A landscape with many valleys, sampled at points; each row gives a point and its height.
From any point a ball takes the steepest step (drop divided by distance) to one of its 4 nearest points. It stops when none of these is lower. Distance is the straight distance between rows; heights are no part of it.
nasek: [ 13  12   7  -7   4  14  -8 -15  -1   9  11   7  -9 -21 -12  -7 -22   5
  13   1  -6 -32  16   7   9]  height 232
bokub: [  4  -9  16   5  10 -14  -1   4   9   3  12 -10   0   3  10  -8  15   7
 -19  -7  -5  22 -10  -2  -1]  height 470
Fom: [  8 -17 -11  -2  -9  17   6  11  26 -31  -3  14  19  13 -28  -1   8  -4
  -2   8   1  11  -1 -28  -7]  height 541
Por: [  4   5  12  -7  21 -17  -8 -20 -23   3   0  -7  -6  -4  10  -7  -6  -6
  -6 -15  -6 -20  -7  15   3]  height 169
Tel: [ 13   5  14  -4  18   7 -14 -11 -22   4   2  -8 -11 -20   8 -19 -15  -8
  14  -7 -11 -25  12  26   9]  height 157
laned: [ -1 -15  -3   9  -7  -8   0  25  17   8  -4 -15  -2  11  12  -5  13  10
 -16  13   9  33  -4 -10  -6]  height 568
pepiz: [  7  12 -32   1 -30  -2  -3   7   0   1  19  15   2  15 -16   4  -8  14
 -18  -2   6  -3 -11 -17  10]  height 635
suver: [  8  -8 -46   5 -35  11  -5  30  -8 -17   1   7   6  35 -21  -2  -9  14
  -3  18  19  13 -13 -28  14]  height 733
pon: [ -8  17   2   4  -7 -20  -3   2 -17  22  11   2  -9  -9  21  10   1  -7
   0 -16  -6   2   6  12  -2]  height 432
Bova: [ -7   7 -19   7 -22  -3   4   8  -5  18   6  15  -2   1  -2  11 -11   7
  -2   5   9   9   9  -5   5]  height 714
zaren: [  3 -16   6  -4   1  11  10   5  27 -28 -11   9  22   2 -11  -3  20  -5
  -1   5  -5  17  -3 -19  -8]  height 478
paral: [  4  16 -36  -3 -43  17   2  17  10   8  31  12  -3  17 -36   9 -15  21
  -1   8   7 -12  -4 -21   8]  height 418
Mezof: [ -3 -23  -1   3   1   5   6  20  26 -23 -20  -8  14  14   0  -5  22   3
  -6  16   7  28  -6 -20 -16]  height 732
Vik: [  1   9  12   0  20  -1 -17  -5 -36  11  -9 -20 -14 -19  21 -14 -11 -14
  18  -6 -10 -17  10  33   3]  height 135
Buv: [  4  -6 -16   4 -13   3   0   1  10  -6  10  14   1   8 -17   0  -6  10
 -14   4   7   5  -4 -14   4]  height 825
bab: [ -3  25  -4   4 -39 -16   9  17  -6  13  20  23  -2  -2  31  27   8 -15
   5 -23  -6   4   8   7 -17]  height 441
suv: [ 16 -15 -28   2 -23  16  -3  24  17 -30   4   8  12  29 -26  -5  -2   4
  -6  14   9  12 -10 -33   4]  height 622
zer: [  0  14  -9   1 -16  -1   1  -3  -4  20  18  16  -4  -6  -6   7 -14   7
  -1  -3   2  -7  11  -2   9]  height 396
Div: [  3   5   3  -3  11 -10  -4 -20 -14   5   0   6  -3  -5   3  -4  -9   1
  -6  -9  -2 -19  -1   5   5]  height 196
penu: [ 12   3   5 -14  16  11  -3 -28  -8 -10  -6   9   2 -12  -6 -12 -15   1
   5  -1  -2 -43   9   9   7]  height 183
Maru: [-11 -10  11  -4  29   3   3 -21  -1 -22 -30  -7   4  -3   1  -1   3  -9
  12   4   1 -10  -1   9  -8]  height 240
Tev: [  0  10 -27   5 -45   1   7  33   0  20  10  14  -1  10   7  15  -3   0
  -5   2  10  22   1 -11   6]  height 377
gara: [ -6  10  20  11   7 -10  -6   7 -16  26   5 -17 -12 -18  27  -2   0  -9
  14  -6  -8  10  12  20  -1]  height 479
doki: [-20  -6  19   4  28 -15  -7   1  -1   6  -9 -38  -9   4  17   1  24   4
  -3   5  -5  11 -12  10 -14]  height 236
buna: [ -9  16 -10   8 -30 -12   6  17  -6  24   9  13  -4  -6  23  20   2  -8
   3  -8   2  15  10   6  -7]  height 428
depe: [ 13 -17 -10   4 -17   7   0  25  27 -10   5   0   2  21  -8  -9   4   5
 -20  12   6  28  -8 -24   4]  height 606
Vufu: [ -8  -2  -4   5   7 -24  -7   0  -6   8   0  -9  -4   9  12   2  11   3
 -22  -7  -2  15 -17   0  -7]  height 694
zomef: [  0 -19  10   5   5  -3   4  16  21  -4  -2 -13   3   8  11 -10  18   6
 -14  10   4  29  -6  -9  -6]  height 557
Vigiz: [ 10   5   8   3 -14 -13   0  21  13  25  25  -4  -5   2  19   2   7   2
 -19 -10  -2  30  -4  -2   2]  height 422
mefa: [ -3  11  20   2  20 -14 -13  -1 -34  14   1 -24 -14 -15  22  -8   1 -14
  11 -15 -12  -6   1  30   1]  height 85
Lir: [ 14  17  17  -2  15   0 -18   7 -46  11   7 -23 -12 -25  24 -21  -9 -20
  20 -15 -17 -14  11  40   2]  height 163
fosi: [ -1 -13   4  -2  10   8   8 -11  15 -26 -15  13  15   0 -14   0   5  -3
   4   5  -1  -1   2 -12  -4]  height 269
seno: [ 10  -1 -30  -2 -25  13  -2   7  16 -18  19  12   7  20 -34   0  -8  12
 -13   5   7  -7 -13 -28   7]  height 669
bupo: [  3  -8 -15   4  -8  10   6   0   8  -5   4  17   4   8 -27   4 -10  12
   0  11   9  -2   5 -15   3]  height 748
mena: [-19  -5   8   1  26 -11  -5 -15 -10  -1 -21 -22  -7   2   8   1   7  -3
   2   2   1  -5  -9  12  -8]  height 230
ris: [ 11  21  10  -9   7  -9 -13  -7 -39  15   9  -3  -9 -19  18 -11 -13 -11
   8 -18 -12 -27   9  25   6]  height 185
bevem: [ 1 -6 15  8  0 -6  2 12 10 21 11 -6 -5 -5 13 -2  3  4 -7  0  1 26  3  3
  0]  height 490
Dipi: [ -1  -2  20  -9  39  -3  -9 -16 -26 -14 -19 -32 -10  -5  14 -12   3 -13
   8  -8  -9 -22 -11  29  -3]  height 177
fiko: [-19   9  -7   8  -6 -21  -3   4 -13  22  -4  -4  -9  -1  19  14   6  -3
  -2  -5   1  11   1   6  -7]  height 471
zir: [  0  14 -21  -1 -21  -2   1  -4  -3  11  17  20   1   1 -13   8 -13  13
  -7  -3   5 -12   3  -9   9]  height 538
sozu: [ 10   3 -34   1 -49  18   6  39   7  16  18  11  -2  23 -18  10 -14   5
   2  16  16  20   2 -21  17]  height 402
geduz: [ -4  -2  13  12   4   0  -1   3  -1  21  -1  -4  -9 -14   7  -2  -7   1
  11   8   3  14  17  10   3]  height 312
nugis: [-14   2   8   8  10 -17  -8   3 -14  23  -4 -16 -12  -7  19   6   7  -3
   4  -1  -3  11   2  13  -5]  height 507
Madov: [  3  -5  11 -15  24   0   5 -28  -3 -28 -22  -1  10   2   4  -4   0 -14
  -2 -10  -3 -26 -11   7  -5]  height 194
Vibad: [-12  -5  -3  10   7 -13  -1   1  -2  11  -6  -8  -7   2   6   3   3   4
  -6   3   3  14  -3   1  -5]  height 585
per: [  0  -3  12   4  17   3  -7 -10 -13   5 -13  -6 -10 -17   6 -10 -11   0
  17   4  -2  -7  14  19   4]  height 200
miman: [  0  17 -11   5 -15 -22  -3   2 -12  16  16  12  -3   2  10   9   3   1
 -14 -18  -3   3  -7  -1   1]  height 444
Zuzum: [-13 -13   0   7  17  -5   2  -9   0  -7 -23  -8  -1   5  -1   3   6   3
  -4   7   5   6  -6   1  -8]  height 671
Nud: [ -9   1  19   0  31 -13  -9 -10 -24   3 -11 -28 -13  -4  15  -5   6  -9
   6  -6  -7  -9  -6  25  -3]  height 147
gukab: [ -1  20 -15  -9 -19  13   0 -13   0  10  19  17  -1  -4 -29   4 -18  22
   4   7   6 -41   7 -12   7]  height 401
fuvig: [ -9  -7   8 -15  16   8  14 -20  10 -33 -36   1  24   1  -3   5  14 -20
  11  -2  -2  -6  -7  -5 -11]  height 275
nizo: [  6  -6   2   7  -1  -7   1   5  13   6  12   3  -2   7  -1  -3   2   6
 -18  -2  -2  17  -4  -6   3]  height 434
Gezeg: [  4  -7 -25   8 -12  -8  -5   5   5 -15  -3   5   5  20  -8  -1   0   6
 -24   1   9  13 -18 -18   2]  height 730
livo: [-10  -8  15   3  26 -18  -4  -7  -3  -2  -7 -22  -3   6  12  -1  15  -1
 -10  -6  -6   6 -15   7  -9]  height 303
seb: [-13 -18   6   1  16   0   5   0  19 -23 -27  -9  13   6   0   1  23  -3
  -2  10   2  16  -8  -8 -18]  height 675
gome: [-13  -3  12 -13  11  13  14  -6  14 -31 -42   1  32  -4  -3   6  28 -22
  19   0  -6  11   1 -11 -15]  height 140
fubo: [ 16 -18 -13  -2 -17  18   2  23  30 -29   3   7  15  18 -20  -5   7  -1
  -9  12   4  21  -8 -33  -2]  height 594
Gulo: [  1  -5   7   4 -16 -11   1  32  17  26  10 -19  -4   7  28  -3  13   3
 -19   6   8  40  -1  -3  -5]  height 576
Vafa: [ -1  -5  22   1  28 -11  -4 -12 -11  -3  -3 -16  -5  -3  10 -10   8  -5
  -2 -11  -9  -3  -7  14  -1]  height 209
Bigos: [ 20 -10 -24  -2 -26  23  -3  24  33 -28  17   5   7  24 -39  -4  -2   2
  -4  11   0   6 -14 -35   2]  height 670
zano: [  9 -15   7   2   6   3   3  -1  24 -15   5   5  10   2 -10  -6  11   2
 -13  -1  -4  13  -7 -12  -3]  height 531
mazak: [-21   1  13   2  27 -17 -12  -7 -13   9 -12 -30 -11   3  13   4  13  -2
  -2   0  -5   1 -10  17  -9]  height 189
bapi: [ 12  -6  14  -3  13   5   2 -12  14  -9   9   7   0  -7 -11  -7  -3   1
  -2  -2 -10  -9   4  -2   5]  height 252
bog: [ 16  -1  -7   4 -15  -3  -3  13  20   9  23   5  -4   7  -6   0   0   8
 -22  -6  -1  18  -9 -11   7]  height 425
Nopom: [ -1  21 -11   4 -35  -2   5  12  -1  25  20  18  -4  -7  11  19  -6  -3
   4  -9   0   9  10   0   2]  height 383
masor: [ -1  -4  30   6  34   7 -12   0 -17  -3  -7 -33 -11 -18  21 -20   6  -7
  23   1 -13  -3   2  32   2]  height 107
vod: [  9  -3  -8   3  -8 -12  -7   3  10   0  15   6   0  10  -2  -3   4   5
 -27  -9   1  13 -15 -11   1]  height 439
zogi: [  6   2   9 -23  12  14  11 -26  11 -36 -23  13  25  -7  -8   1   6 -22
  10 -10  -9 -28   0  -4  -4]  height 192
getu: [  4  32 -16  -6 -49   9   7  16  12  26  36  17  -6  -3  -5  24  -9   2
   2  -8  -1  -3   5  -6   3]  height 367
veziv: [  7  14  23   3   3 -14  -4   3 -16  23  21  -5 -12 -16  17  -1   0 -11
   5 -19 -13   3   8  17   6]  height 445
paz: [  2  13 -40   2 -39   5   1  17  -6   5  17  18   3  17 -14   8 -11  16
  -8   4  11   2  -3 -18  12]  height 560
tegar: [  1 -14  -9   0   3  -2   3 -10  10 -19  -8   8  11  13 -12  -2   3   3
 -15   1   4   6 -12 -15  -4]  height 613
Nulap: [  7  10  -2  -6  -1   4  -4 -16  -2   7  12  15  -6 -10 -15  -2 -17   8
   1  -2  -3 -30  10  -1  10]  height 231
teso: [  5 -10  30   2  31   5  -1  -9  -3 -11  -4 -14  -3 -15  11 -17   6  -5
  14  -4 -15  -4   4  19   5]  height 187
dov: [  2  -1 -16   6 -27   9   6  19  10  17  12  12  -3   7 -11   9 -12   7
  -3  10  13  18   7 -11   8]  height 413
faduk: [  8  17   0   2 -34   0   6  19  12  31  27  11  -5  -6  12  16  -5  -7
  -5  -7  -2  18   6   1   2]  height 398
Vub: [-11   4   1   0  19  -6  -9 -17 -24   6 -21 -11  -8  -9  11  -2  -9  -1
  11   4   5 -18   5  21  -1]  height 201
Vako: [-11  -4  -3   4  11  -7  -2 -14 -12   4 -16  -1  -4  -4   0   1  -6   3
   4   6   8  -5   3   8  -3]  height 463
pog: [ -2  -9  28   4  31   2  -5  -6  -9  -4 -12 -19  -8 -12  13 -14   6  -4
  15   0 -10  -1   2  22   0]  height 155
Tufu: [ -7 -16  20   7  15  -2   4   9  15   2  -3 -17  -2  -1  11  -8  17   7
  -3   8   1  24   0   1  -6]  height 548
tikam: [ -2  23 -29   2 -49  -2   8  23  -5  12  17  22   2   6  10  22  -1   1
  -5  -9   6   6   1  -7   3]  height 115
relu: [ -2  11 -10  -5  -6   5  -2 -19 -15  10   3  16  -1  -8 -11  -1 -19  14
   4   4   8 -31  11  -1  10]  height 220
matev: [ -5 -14  14   6  15 -11   2   3  10   1  -1 -14  -1   3  11  -4  15   5
 -14  -1  -2  20  -7   0  -7]  height 513
gumum: [ -1 -12   0  -4  10  15   6 -18   5 -21 -20  15  11  -4 -18  -1  -7  -3
  15   9   5 -15  10  -7  -3]  height 195
poge: [  8   2 -18   5 -36   6   5  33  14  23  13   6  -3  11   2   5  -8   2
  -9   9  11  27   1 -13  10]  height 390
Vumod: [ 10  -2  -6   6 -17 -10  -2  17  12  13  17   1  -4   8   7   0   4   4
 -22  -4   3  26  -6 -10   5]  height 420
fus: [ -1 -10  13  -9  23  11   7 -18   6 -25 -24   6  11  -8  -6  -6   4 -12
  13   2  -5 -14   5   5  -3]  height 164
padot: [  4  11 -11  -1 -23  13   3   0  13  18  24  15  -7  -1 -25   7 -16  12
   5   6   5 -11  10  -8   8]  height 464
fum: [  4 -12  20   1  21  15   1 -11   6 -14 -13   1   2 -16  -1 -10   0  -6
  17   5  -7  -4  13   8   3]  height 178
git: [ 14   0 -28   3 -30   9  -4  16  17  -2  22   9  -1  19 -23   1  -6  11
 -19   4   5   6 -12 -23  11]  height 660
Mupe: [ -8 -11  17   2  29   4  -2 -11  -2 -11 -25 -15  -3  -8   8  -5   5  -4
  13   5  -1  -3   2  15  -6]  height 256
Zaper: [-14 -15  18   5  23  -6   1   6  15  -5 -12 -27   2   4  14  -5  25   7
  -4  11  -1  18  -9   0 -13]  height 421
ror: [  9   1  21   6   4 -13   0   7   5  19  22  -6  -7  -6  13  -4   6   2
 -11 -10  -8  20  -1   4   6]  height 452
Dasin: [ 13  17  14   0  -8  -2  -4  -2  -3  26  25   4 -11 -20   7   2 -10  -4
   8 -11 -11  -2  13  11   9]  height 429
Bisaz: [ -2  -6  19   9  13  -1  -1   0   0  13  -1 -10  -7 -13  10  -4   1   1
   8   5  -3  12   9  11   3]  height 366
Sil: [  0  10   0   5 -12 -18  -1   9  -3  24  17   7  -6  -3  17   9   3  -3
 -11 -14  -4  16   2   3   0]  height 424
kazip: [-11  -7  11  -9   7  18  18   2  16 -28 -40  10  30  -6 -10   5  25 -16
  24   6  -2  13  10 -13 -13]  height 340
Sedeg: [ -4  26 -29  -8 -38  14   4   1  -2  13  27  18   4   4 -29   8 -15  24
   2   6   9 -24   5 -13   9]  height 384
salu: [  5  -4 -36   6 -25   2  -3  17   2 -10   5  10   4  22 -16  -1  -8  10
 -14   6  11  11 -12 -22   8]  height 693
lebep: [ -1  -1   8   4  11  -9  -4 -10  -8  10   2   0  -7  -9   6  -4  -6  -1
   2  -3  -2  -4   5   9   5]  height 278
Kele: [  7  -6   4 -10   5  14   8 -11  27 -32  -6  18  22   0 -20   0  12 -11
   1  -3 -10  -5  -3 -16  -6]  height 63
Bimub: [ -4 -16  15  -1  18   2   7  -6  17 -21 -15  -3  13  -2   1  -4  19  -3
   0   1  -5   9  -4  -4  -8]  height 581
balod: [  0  13 -16   2 -19 -10  -1  -2  -4  14  18  16  -2   2  -3   9  -7   9
 -13  -8   1  -1  -1  -5   7]  height 469
zimu: [-14  -1  35 -14  49   9  -5  -7 -11 -24 -25 -50  -3   2  17  -1  25 -18
  17  -1 -14 -16 -21  29 -12]  height 335
talu: [ 14   1  19  -2  13   5  -6 -13  -1   4  12   1  -8 -16  -3 -10 -10   0
   8  -4 -12 -13  12  11  12]  height 234
fibi: [-17 -12  22  -2  33   5   5  -9   9 -23 -32 -21   7   0   8   2  24  -8
  12   7  -7   2  -6   7 -15]  height 423
mulal: [ -1  -5 -12  -1   0   0   1 -17  -1  -6  -1  14   5   4 -15   2  -9   8
  -8   4   7 -11  -1  -8   3]  height 751
Der: [ -8   3  -2   4   6  -2  -5 -14 -18   9 -14   5  -4 -13  -1   0 -15   4
  13   6   8 -13  14  10   5]  height 291
safim: [  5  17 -24  -6 -39  22   7  16  19  20  33   7 -11  10 -37  12 -18  16
   8  10   8  -8   1 -15   8]  height 443
Disa: [-8 -1  3 10  5 -8 -2  0 -7 17 -1 -3 -9 -9  8  2 -4  2  5  2  3  8  9  9
  1]  height 433
banum: [  2  -8   5   9  -3  10   5   1   7  15   4   4  -6 -10  -8   1 -13   7
  10  10   6   9  16  -1   7]  height 268
siged: [ -9 -12 -17   8  -3 -14  -6  14   7  -6 -10 -13  -2  20   8   0  12   6
 -23   7   9  23 -18 -11  -7]  height 602
tole: [  1 -21  -5   6  -2   4   7  11  18 -12  -7   4   7  10 -12  -2   7   6
  -5  11   7  19   0 -15  -4]  height 579
Vokas: [  6  -5   8  -3  16  11  -1 -18  -3 -11 -15   7   2 -14  -8  -9 -13  -1
  16   5  -1 -21  16   7   5]  height 182
Gak: [ 10   5   5   4 -17  -7   3  14  13  25  24   3  -6   0   7   6  -2   0
 -15  -6  -1  21   1  -2   6]  height 409
sevus: [  3  -8  27  -9  39   5   0 -14 -11 -24 -19 -19   0  -8  14 -13   8 -14
  11  -8 -12 -16  -6  23  -2]  height 188
Vano: [  6  -5 -26  -2 -17  13   3   3   9 -14   9  18   9  17 -32   1 -10  13
  -5   9  12  -5  -5 -23   5]  height 695
gir: [ -5 -12  23  -4  22  13  10  -7  15 -26 -26  -1  18  -9   5  -5  21 -12
  16   2  -9   4   3   3  -9]  height 495
Guf: [  8  20   1 -14   3  -2 -10 -18 -28  11   4  10  -3 -17   9  -8 -20   2
   4  -8  -3 -44   9  14  10]  height 193
kob: [  5   1 -27  -5 -17   5   2  -7   5 -17  12  15  11  15 -30   1 -12  15
 -16   4   9 -13 -12 -23   5]  height 757
gumol: [  8 -10  24   2  19  -2   2  -8  11  -5   7  -4   0  -7   3  -8   7   1
  -5  -7 -12   4  -2   5   1]  height 322
Pivo: [ 12 -22 -23   4 -18  16   4  27  16 -19  -5   6   8  27 -24  -3   0   6
   0  20  16  20  -3 -29   1]  height 645
Motu: [ -1 -23 -15   5  -5   1   2  13  16 -26 -18  -2  13  19  -9  -2  12   0
 -12  13  10  20 -12 -21  -9]  height 703
gigom: [  7  -6  -4  -7   4   7   5 -19  12 -24  -1  17  13   6 -21  -2  -2   2
  -8  -1  -1 -13  -7 -15  -2]  height 501
Mupod: [  7  -5  18 -11  26   0  -1 -25  -6 -19  -9  -1   4  -4   1  -9   0  -8
   0 -11  -9 -21  -6  10   0]  height 181
Kelis: [ 17  -5 -24   0 -31  20   2  26  25  -1  22   6  -2  23 -32  -1 -10   9
  -6  14   8  11  -6 -25  11]  height 686
genas: [ -2   8 -36   9 -39   3   6  24  -5  12   9  15   1  12  -5  13 -10   9
   0   7  15  14   5 -10   8]  height 500
kuvo: [ -7  23 -29  -2 -35   5   6   2 -11  16  18  24   4   1 -12  13 -15  19
   3   1  10 -15  10 -10   8]  height 148
gora: [ -5  23  -7   0 -14 -13  -2  -7 -21  19  12  16  -3 -12  11  11  -9  -1
   3 -14  -4 -14  10   9   1]  height 493
gine: [-11 -17  -1   6  11  -8   0   4  12  -9 -18 -11   5  11   3  -1  17   5
 -14  10   5  18 -11  -7 -12]  height 668
fuzi: [ 14  -8 -16   2 -17  15   2  12  25 -10  15  11   4  15 -30   0  -5   8
  -8  11   4   5  -5 -22   2]  height 589
rali: [ -5  -7  15   6  18 -11  -3  -5  -5   8  -3 -12  -8  -8  12  -5   4   1
   1   0  -5   7   1  12  -1]  height 339
fut: [ -9 -11  -7  -7   9   6   8 -22  -3 -24 -31  10  12   6 -14   3  -6  -1
   8   9  14 -14   1  -7  -7]  height 283
zilog: [ -5   8   5   5 -28 -11   6  34   8  34  10  -8  -4  -1  36  13   9 -11
  -6  -1   3  37   4   3 -12]  height 593
Mem: [ -2  -7   2   1  13 -11   0 -15  -1  -5  -1   2  -1   3   0  -3   1   1
 -12  -5   0  -2  -9  -1   0]  height 330
Zar: [-16  -6  42  -4  46  12  -7   2  -8 -21 -16 -47  -3  -4  22 -10  33 -10
  21   4 -16  -7 -16  26 -13]  height 419
gatem: [  2   2   7  -7  24  -1  -6 -21 -23  -3 -15  -6  -5 -12   8 -10 -12  -4
   8  -2   0 -29   6  19   2]  height 162
kup: [ -6   3  -3   6   0  -3  -1  -6 -10  15  -2   9  -5  -9  -1   4 -10   5
   7   3   6  -2  13   5   4]  height 435
rugo: [ -1  15   8   6 -15  -9   2   8  -5  29  17   4  -8 -14  17   8  -4  -6
   5 -11  -6  10  12   9   2]  height 410
Mazu: [ -2 -15 -33   6 -15   4   0  12  -2 -16 -10  10   8  27 -18   1  -5  11
  -7  13  18  13 -10 -23   0]  height 722
tila: [ -8 -14 -13   0   6   3   6 -11   4 -22 -26  10  11  13 -16   5   0   1
   0  10  13   1  -4 -13  -9]  height 403
vip: [-18  16  -1   4   1 -17 -10  -2 -26  21  -5  -8 -12 -13  24  10  -1  -9
  13  -6  -4  -4   9  20  -6]  height 499
buf: [-16  -1  18   0  37  -4 -13 -13 -18  -1 -22 -35 -13  -2  13  -1   5  -8
  11   3  -6 -10  -7  23  -7]  height 180
gok: [-12  -1   0   9  -9 -16   0  24   5  26   2 -17  -9   5  25   5  15   2
 -12   4   6  33  -1   0  -9]  height 583
bev: [  3  13   7   0   5  -5  -9  -9 -23  18   3   0 -11 -18  13  -5 -13  -6
  11  -6  -6 -16  16  19   7]  height 175
biz: [ -4  -2  31 -13  43   2  -2 -14 -17 -24 -20 -41  -4   1  17 -10  15 -20
  10 -11 -12 -21 -21  30  -5]  height 225
gud: [  3  24  -4   0 -30  -4   3   8  -1  30  26  18  -7 -13   8  16  -8  -5
   3 -14  -5   1  11   3   3]  height 395
vur: [ 10   7  21 -14  30 -11 -10 -12 -38  -5  -5 -24  -9  -7  14 -17  -5 -14
   2 -19 -10 -28 -10  30   2]  height 186
Fefa: [ 10   4 -16  -4 -19  18   2   3  26   2  25  12  -5   7 -39   3 -11  14
  -1   8   2 -10  -1 -18   5]  height 491
Nomu: [  0  -3  -5   3  -1   9   2 -11   1   6   0  13  -4  -8 -14   1 -15   9
   9   8   4 -13  16   0   7]  height 243
memuf: [  0 -21   6   4   2  13  12   5  24 -18 -13   8  12   3 -15  -1   9   1
   7  13   5  16   8 -15  -6]  height 414
Gupuv: [ -6  17  12  -4  21 -13 -17  -2 -46  12  -7 -30 -16 -12  22  -8  -6 -19
  15 -13 -12 -20   2  35  -3]  height 141
Lukar: [-12 -10  25   7  15 -10  -2  14  11  12   1 -31  -6  -2  22  -7  22   8
  -2   9  -1  26  -3   7 -11]  height 462
Gedid: [ -3  -6 -29  10 -17  -7  -1  17   1   4  -4   3   0  18  -5   4  -1   9
 -15  10  14  18  -8 -13   1]  height 713
lapu: [  5  -6  12 -13  22   7   2 -25  -3 -22 -17   3   6  -6  -3  -7  -7  -8
   7  -3  -4 -27   1   7   0]  height 176
mibi: [  7   1   5   5  -7   2   1   0  10  19  18   6  -8  -8  -6   2 -10   4
  -2  -1  -2   8  10   1   8]  height 314
laf: [  5  23 -26   2 -47   3   6  21   5  20  27  19  -2   5  -2  16  -7   4
  -8  -6   2   5   2 -10   7]  height 347
Zov: [ -2  -4   3   7  -4 -19  -2  22  12  17   6 -16  -5   9  19  -2  15   7
 -20   0   3  34  -8  -4  -8]  height 584
pidi: [  7  16  15  -2   8  -6 -11  -6 -29  15  11  -6 -13 -19  16  -9 -10 -12
  11 -14 -12 -15  10  24   7]  height 171
sodu: [  8  -3   9 -15  14  21   7 -20  13 -27 -15  15  16 -14 -19  -4  -3 -10
  18   1  -7 -24  10  -2  -1]  height 149
tud: [ -6  -2  -5  -2  10   8   0 -20 -16  -5 -18  11   2  -6 -10  -2 -19   8
  13  11  14 -25  13   3   2]  height 221
lok: [ -1  -9  -4  -9  10   1   7 -26   5 -27 -16  11  16   7 -12   0  -2  -5
  -8  -2   5 -12 -12 -10  -6]  height 518
Givom: [-10 -15  28   7  30  -2   1  -2   8  -9 -13 -24   1  -5  15  -7  23   2
   6   7  -5  12  -4   9  -9]  height 111
vuluk: [ -1  -5  12 -15  29   3   4 -28  -8 -24 -27  -8   6  -2   6  -2  -3 -12
   6  -5  -1 -27  -6  13  -4]  height 191
bebov: [ -5  -6  16 -13  25   7  10 -23   5 -33 -31  -4  15  -6   3  -2  12 -18
  12  -6  -4 -14  -4   7  -8]  height 190
nusas: [  3  -5  23 -15  37   2   3 -22 -13 -24 -23 -18   2  -3  12 -10   2 -18
   8 -10  -8 -27 -10  22  -3]  height 184
lilen: [ -8  -9  14   4  25  -6  -3 -12  -6  -2 -14 -14  -6  -6   9  -4   4  -2
   5   1  -4  -1   0  14  -2]  height 276
Funu: [ -7   5 -13   6 -12 -18  -2   9  -5  19   4   5  -4   6  11   8   3   4
 -13  -5   2  15  -4  -1   1]  height 468
zos: [  1  20 -47  -1 -55  14   5  27  -9   4  21  16   5  22 -20  11 -14  18
   2   6  13   0  -1 -20  14]  height 454
Piz: [  5  -3   4 -13   2  18   7 -15  25 -29  -4  19  20  -5 -27   2   5 -11
   9  -2  -9 -13   6 -18  -4]  height 123
fis: [  1  19  -8  -9  -4  -6  -6 -19 -19  12  12  15  -1  -9   0  -1 -13   6
  -4  -9  -1 -30   4   2   8]  height 216
komub: [  2  34  -6  -1 -37 -11   5   7  -9  15  27  25  -1  -9  19  23   1  -7
   2 -24  -8 -11   9   3  -6]  height 412
kanin: [  1  28  10   1 -18 -18  -1   5 -25  20  19  12  -7 -16  30  15   4 -20
  13 -25 -14 -11  11  16  -9]  height 456
nuro: [ -6  -5 -23   5 -15   7   5   4  -5   5  -1  15   3   6 -20   6 -14  15
   5  14  18   3  10 -12   4]  height 780
Bav: [  4   7  -3 -14   8   4   0 -28 -11  -9  -6  14   7  -5 -11  -6 -20   7
   1   1   6 -45   2  -1   5]  height 197

For each start below, name the point where the ball stops.
gok -> Givom
Dasin -> mefa
Gedid -> Givom
suver -> Kele
mulal -> mefa
Pivo -> Kele
depe -> Kele
tegar -> Kele

Call two points neighbours if one is among the 4 nearest of the other. Go from one point of each pair to the other, from neighbour to neighbour, staying as low as possible. Name the highest point that can't be avoided.
gome and kuvo -> zer
fus and tikam -> Gak
Kele and mefa -> penu
mefa and masor -> Nud

Two balls start at each pair of points below. Name the first point that both come to, or write never.
Guf and Por -> Tel
Mazu and Motu -> memuf
zer and gora -> Tel
geduz and Disa -> gatem
